Each row is a point on a landscape with many valleys, with its height.
From any point a ball rolls to the lowest of the 2 points nearest to it. It stops when none of these is lower. Distance is the straight distance between rows; heights are no part of it.
dudez: [163 180 133  68 144 140 109 137 101 135 150 188 175 149 113  84 106 116
 107 152 139  99 102 157 143 122]  height 4.39
berez: [133 192 132  76 154 140 128 111 107 158 156 211 150 148 107  66 101  84
 111 127 164 120 108 140 164 139]  height 4.20
tane: [139  74 134 181 101 111 135 125 100 103 119  78 117 145 122 126  73 180
 145  94  96 111 163 121 100 150]  height 2.74
Seb: [104  91 138 214 102 153 126 120 136 122 140 120  96  62 113 116 165  89
 129 108 131 185 124 119 125 136]  height 1.62
Pafa: [ 99 169 165  99 125 111 157 106 123 123 148 171 163 129 123  68 103 125
 110 119 175 116 153 148 127 120]  height 4.38
Vimaz: [123 147 108  84 174 120 121 160 189 157 116 161  98 177 154 149 135 127
 103  84 137 172 112  86 134 120]  height 6.96
Tam: [110 116 110  74 182 128 148 126 166  96  95  91 120 132 140 190 143 108
 124 150  91 115 111 111 160 117]  height 4.68
zodur: [132 173 112  85 155 161 124 110 106 129 144 111  89 129 106 180  91 127
  90 145  80 155  84 142 148 115]  height 3.53
kiv: [155  90 161 209  52 117 107 143 132 158 144 133 126 137 113 100 188 148
 153  91 137 167 160 140  94 123]  height 5.21
Rep: [168 125 109 120 125 134 131 106  80  87 119 108 162  89 120 126 109 137
 140 164 140  89 119 112 142 140]  height 2.34
nili: [162 107 156 127 162 130  95 153 143 108 109 161 100  60 111 110 121  69
 117 215  78 127  84 183 137 146]  height 2.95
furi: [127 133 124 171 148 142 113 123 122 134 132 141  90 102 141 129 127 109
 116  67 165 181 123  90 118 165]  height 2.85
taki: [139 148 145 117  83 106 145 139 128 114 147 113  95 183  85 114 153 187
 115 102 118 198 168 151  97 138]  height 4.42
miko: [114 112 123 183 147 145 133 107 130 102 124 105 112  56 123 142 161  76
 132 114 127 163 126 112 146 144]  height 1.98
tono: [119 134 120 172  75 110 111  97 142 145 135  92 121 125 100 193 242 145
 157 131 132 149 165 142 123 118]  height 4.17
Zibet: [136 125  71 109 128 104 110 143 156 137 125  82 129 164 109 223 231 139
 154 110 117 135 183 144 139 126]  height 2.76
bilud: [132 132 144  55 144 118 136 164 176 129 126 132 136 194 116 134 131 150
 107 154  88 117 121 129 115  99]  height 4.93
borob: [132 123 166  76 147 105 136 137 159 108 101 157 182 109 130  83 118 113
 119 205 129  66 107 164 123 111]  height 2.93
Dinu: [158 130 138 146 199 164 107 141 138 118 127 148  90  88 132 112 119  35
 123 125  94 180  68 124 165 148]  height 2.11
bef: [151  99 142 148  81 124 107 133  98 108 131  93 112 147 108 125 102 178
 140 127  92 136 158 135  91 136]  height 2.37
Dulo: [128 139 136 109  95 117 137 116 105 100 128 123 140  67  93  96 101 134
 113 227 119  93 147 172 134 130]  height 3.08
Kitu: [140 100 135 107 143 138 124 156 123 138 114 111 135 213 162 142  51 158
 135 109 109  74 124 109 117 115]  height 4.70
kav: [130 107 122  91 111  93 139 178 152 124 108  89 134 203 113 145 166 200
 110 186 123 108 182 169 103 107]  height 3.57
salu: [105 126  70 150 102 106 122 114 153 135 122  83 137 119 120 208 239 120
 150  90 132 124 186 130 143 144]  height 3.56
Gaten: [110 119 127  69 138 125 151 162 135 130 119 116 131 215 140 135  74 171
 118 125 104  96 135 126 121 107]  height 4.95
notem: [109 202 116  84 155 154 126 120  95 170 169 193 124 144 120 110  85 114
  87 104 162 148 111 129 157 129]  height 3.72
pelet: [169  59 177 195  88  89 131 166 155 111 121 146 143 134 113  53 134 131
 144 117 107 138 149 138  70 134]  height 5.13
domi: [170 115 145 135  97 127  72 131  79 108 140 123 117  99  97 119  87 149
 123 155  93 139 127 154  93 138]  height 2.77
foz: [159 100 158  88 183 117 131 170 193  94 100 125 111 146 126 103 130 100
  98 149  52 150  99 136 130 127]  height 4.15
nav: [ 54 170 147  79  86  95 166 118 149 131 149 143 134 174 109 125 140 164
 130 113 161 135 161 166 106 102]  height 3.81
Bel: [166  81 133 129 133  89 146 188 154 115 110  77 122 195 116 103 156 190
 107 175 120 122 177 160 104 122]  height 4.16
fupid: [ 69 107  84 128 165 111 175 113 166 120  80 101 110 113 165 191 131 119
 126  81 128 121 152 108 152 158]  height 5.29
femu: [ 86 162 116  68 147 121 146 138 155 158 123 166 122 172 174 131  93 141
 109  77 167 136 122  94 130 119]  height 6.80
pebu: [150 107 122 108 159 106 148 171 186 131  99 116 136 180 143 131 149 133
 140 114 135 124 141  93 138 124]  height 5.86
Vid: [142 110 127 183  64 124 111 116 125 134 143 108 111 123 105 125 192 165
 158  91 139 185 160 116 114 135]  height 4.94
Vomu: [105 135  92 144 143 136 143  81 110  80 128  72 104  52 118 179 156  83
 128 111 115 166 144 132 159 162]  height 2.42
faba: [154  87 177 195 112 118 132 163 166 123 138 138 102 143 118  63 135 117
 135  84 123 185 149 113 103 141]  height 5.35
fidef: [151 135 137  38 161 111 164 152 165  85 133 157 171 154 144  72 106 145
  98 119 139 109 113 110 139 123]  height 5.07
zimob: [150 141 104 126  98 149 104 100  93 108 152  78 107 134  84 193 140 162
 135  86 106 170 153 128 127 151]  height 3.38
naf: [116  26 127 228 133 142 154 115 127 151 117 138 129  90 167 129 144  80
 154  92 113  98 131 105 112 122]  height 5.80
Sisa: [121 102 114 174 131 142  85 128 148 176 114 130 129 136 153 150 166 107
 144  95 139 120 134  84 122 120]  height 5.77
foge: [136  83 172 191 101 111 141 153 150 161 129 156 129 164 138  70 103 136
 139  68 141 140 150 109  98 126]  height 5.52
Zan: [180  79 136 132 147 115 120 164 151 120 104 127 156 170 150 105 111 136
 146 112 121  99 116  87 128 134]  height 5.99
Bosu: [ 81 182  99 106 102 113 169 107 115 133 147 156 115  76 135 111 162 139
 111 102 219 183 132 107 117 150]  height 1.21
Maten: [112 166 106  75 146 139 139 126 116 122 127 128 172 124 150 155 123 129
 144 178 149  74 102 124 167 109]  height 5.73
Lifut: [133 107 143 152 202 156 124 141 153 117 115 133  92 109 164 111  79  59
 117  94 107 165  87  87 147 144]  height 2.40
Gimad: [161 153 146  51 145 117 127 132 119 117 137 186 198 126  99  71 109 137
 111 189 147  72 115 161 130 119]  height 3.80
Fito: [115 121 123 175 121 156  71 107 142 183 118 135 136 108 152 146 205 101
 156 121 146 118 112 117 123  97]  height 5.55
ruti: [142 150  97 150 118 146 137  93  64 126 135 123 159 103 136 128  80 133
 152 144 159  82 126 111 161 136]  height 3.14
Ruv: [104 152 147 129 156 131 106 119 159 151 111 134 129  89 141 159 165  63
 126 197 104 112  87 164 157  98]  height 3.79
nubar: [ 85 128  82  88 170 115 167 110 169 111 101  89  96 140 147 212 137 114
 132 103 110 146 141 120 156 136]  height 5.04
zisu: [100 155 117 145 129 168  87 109 102 193 142 158 152 124 163 132 124  95
 146 163 156  66  89 138 142  86]  height 4.84
Dogo: [110  96 127 193 170 164 123 129 128 137 128 145  85  89 146 105  96  70
 117  83 135 157 106  91 130 155]  height 2.62
suna: [186  69 166 147 100  88 112 182 154 116 108 119 131 174  99  77 142 165
 124 154 107 124 167 154  80 137]  height 4.76
sop: [144 140 125 121  81 109 114 155 140 148 127  96 112 199 101 175 188 195
 140 156 125 142 173 174 107  96]  height 2.79
monof: [166 158  94 120 114 132 115  99  71  99 128 114 167  62  95 132 146 116
 144 204 125  97 118 134 169 153]  height 1.05
gif: [134 143 120 126  73 107 151 114 113  89 140  73  91 153  82 144 172 196
 129 125 100 187 169 150 105 154]  height 4.19
sibom: [131 146 146 136 119 106 154 119 110 112 106 168 140  62 100  64 112  79
 122 212 120  93 113 169 142 145]  height 3.75
vuba: [136 122 180 106 140 113 133 151 176  91 122 120 107 123  95  96 139 112
  97 155  75 164 121 149 116 129]  height 3.82
Seva: [108 194  66  81 160 152 158  84  95 113 152 107  84 103 113 197 109 126
  99 118 114 176 104 127 174 123]  height 3.21
larof: [122 154 152 136 120 150  76 124 140 182 142 160 149 141 155 132 162 104
 139 139 137 116  87 144 121  90]  height 5.22
vagek: [ 80 185  92 105  90 116 152  83 122 130 141 137 102  93 130 161 181 155
 128 113 190 186 131 126 133 129]  height 1.92
mot: [115 131  99  76 169 129 146 111 155 102 101 104 164 126 160 183 146 116
 147 150 134  82 104 102 173 116]  height 5.16
vunin: [131 125 120 168  71 134 107 100 109 123 144  88 146 104 106 164 193 149
 157 111 131 143 159 132 122 124]  height 4.58
Voz: [122 119 170 124 157 127 116 139 169 126 113 131 115  86 131 116 128  70
 127 186  86 137  81 158 141 114]  height 3.37
nadop: [ 75 139 134 107 131 116 153 138 164 156 123 143 155 176 170 122 116 157
 142  96 174  87 135 102 124 120]  height 6.59
disi: [141 115 153 161 130 145 100 125 106 124 130 110  88 141 127 139  80 117
 128  95  91 165 120 116 120 131]  height 4.34
puse: [110 105 149 228 106 132 131 124  98 142 153 155 119  68 116  78 127  88
 137 116 127 150 126 138 102 121]  height 1.23
doba: [143 137 131  79 161 109 177 143 154  93 117 152 177 118 171  77 112 118
 134 131 164  96 106  86 147 133]  height 5.54
kog: [122 135 172 130 105 117 145 130 142  93 150 116 108 131 102  91 132 138
 110 108  98 185 149 143  99 145]  height 4.13
deked: [136 151 126 112 115 147  98 129  74 155 137 141 138 138 136 147  46 129
 127 175 124  63 111 158 133 104]  height 3.43
kinip: [141  59 148 243  84 136 103 121 114 173 139 137 121 109 131 114 165 130
 154  83 121 138 129 111  92 114]  height 5.46
Ziz: [ 86 113  68 157 151 110 174 114 139 129  95 107 129 100 156 188 153 121
 123  56 152 106 168  93 135 184]  height 5.56
Feti: [154 122 100 133 116 100 119 147 146 147 116  92 143 181 104 184 218 168
 162 135 143 129 170 136 124 117]  height 1.59
mag: [131 141 136 148 129 159  95 117 112 144 147 128 113 110 129 145 109  90
 127 129 112 149 116 136 141 117]  height 4.18
gisi: [103  34 148 252 104 142 134 126 116 171 136 152  97  93 147 113 142 105
 169  87 105 136 132 119  71 115]  height 5.61
tadi: [151 112 165  52 165 106 132 162 184 117 108 151 147 173 128  89 128 120
  89 157  76 104 105 152 115 116]  height 4.56
kunu: [144 144  85 147 117 148 120 103  83 134 146 135 166 110 140 132 129 132
 153 107 186 107 119  94 149 137]  height 3.78
Bogul: [125 158 103 151 169 161 118 125  89 144 128 149  89 105 156 131  90 104
  95  61 177 177 106  56 118 176]  height 3.07
gozug: [ 59 158 165 100  93 109 152  86 114 139 152 149 158 152 121 100 101 151
 122 105 172 101 165 158 111 106]  height 4.09
Livek: [103 160  82 102 142 147 144  73 103  93 133  81  90  83 102 201 154 122
 121 127 117 173 132 143 158 142]  height 2.83
did: [162 109 125  67 146 137 110 149 115 101 108 127 168 135 136 111  90 155
 110 189 102  62 101 114 125 126]  height 2.75
magu: [144 150 132  94 147 141  96 128 120 130 138 130 120 121 117 154 120 114
 121 169  93 116  93 148 140 115]  height 3.86
rar: [ 90 169 107 114 104 131 155  96 102 117 147 103 106 113 118 155 120 172
 129 105 159 176 134 131 137 138]  height 2.50
donu: [118  92  93 175 152 123 137 138 159 159  97 115 130 131 156 170 187  99
 130  59 150 112 162  81 127 164]  height 5.91
Pib: [140 127 114  67 125 145 103 148  86 126 122 137 160 149 141 145  53 157
 114 199 109  49  97 140 120 106]  height 3.35
san: [138 133  89 116  77 126 136  92  87  76 136  72 118 144  97 165 153 202
 139  84 132 170 171 135 120 154]  height 3.77
vare: [117 152 113 156 110 161  96 119  97 181 161 165 153 135 164 109 117 127
 143 108 178  83 109 114 140 104]  height 4.41
Fep: [132 176 117 119  76 147 106  98  78 111 157 100 129 139 106 174 117 181
 135 128 128 146 127 141 122 120]  height 2.98
gamir: [ 99 166 114 162  93 122 166 108 107 134 154 160 131  59 123  59 151 151
 113  99 213 167 140  98 123 157]  height 2.03
Voza: [194 119 144 127 184 147  78 152 135 101 129 148 105  80 117 129 131  64
 122 175  86 157  65 154 151 149]  height 2.52
dak: [136 122 132 118 158 133 150 141 125 134 109 146 167 128 178 101  71 110
 139 136 159  61  93  94 146 116]  height 6.03
ninu: [145 149 130 126 113 142  96 121  70 131 144 133 116 108  99 122  51 136
 118 176  98 108 125 168 123 119]  height 3.09
sim: [159 176 114 126  90 134 113 104  70 111 136 142 139  89  84 106 128 128
 138 200 132 122 126 154 145 142]  height 2.20
Vozo: [103 125 142 210 107 148 115 113  66 180 165 168 107 106 124  62  71 100
 142  95 147 126 134 140 103 122]  height 1.69
riku: [ 95 124 125 115 182 143 125 118 184 130  92 106 121 102 153 184 172  60
 135 172 102 117  92 129 160 104]  height 4.22
Veruv: [124 118 136  61 136 114 140 140 135  91 101 117 152 109 128 102 101 162
 100 206 105  77 125 138 121 124]  height 1.95
dufov: [113 114 158 140 143 139 119 134 135 144 119 109  92 186 146 148  56 134
 139 104  94 123 120 127 122 114]  height 4.48
duk: [137 106 134  89 163  94 163 185 188 123  96 110 132 197 134 129 169 137
 121 164 104 116 153 136 134 109]  height 5.39
tude: [147 142 162  69 148 106 136 135 155 110 153 168 165 152 118  61 104 129
 101 108 147 132 129 138 123 130]  height 4.74
miz: [121 179 118 103 169 158 117 127 106 166 148 170 100 132 167 120  64 108
  95  82 163 146  94  88 140 145]  height 3.36
givaf: [137  70 125 190  99 137 161  99  68  91 125  85 118  89 119 114  51 164
 143 116 109 111 147 128 114 150]  height 3.13
sabe: [ 97 114 138 133 120 122 154 124 136 154 118 146 177 140 176 111  92 134
 146 122 162  59 119 100 134 104]  height 6.33
tulak: [ 99 154 146 108  69 107 123 132 151 150 137 125 136 175 110 146 172 174
 140 146 138 129 151 157 115  95]  height 3.40
Sanu: [158  84 145 176 134 131 118 146 135 143 120 146 122 161 158  97  95 129
 152  73 138 118 117  86 115 136]  height 5.71

For each start below, name the point where the ball stops.
gif => Bosu
dufov => puse
Sisa => monof
kinip => Feti
Maten => puse
Zan => Feti

For each start below, name every point that the ball comes to, in order.
Gaten => Kitu, dufov, disi, mag, magu, zodur, Seva, Livek, Vomu, miko, Seb, puse
naf => kinip, kiv, Vid, vunin, tono, salu, Zibet, Feti
tude => Pafa, gozug, nav, tulak, sop, Feti
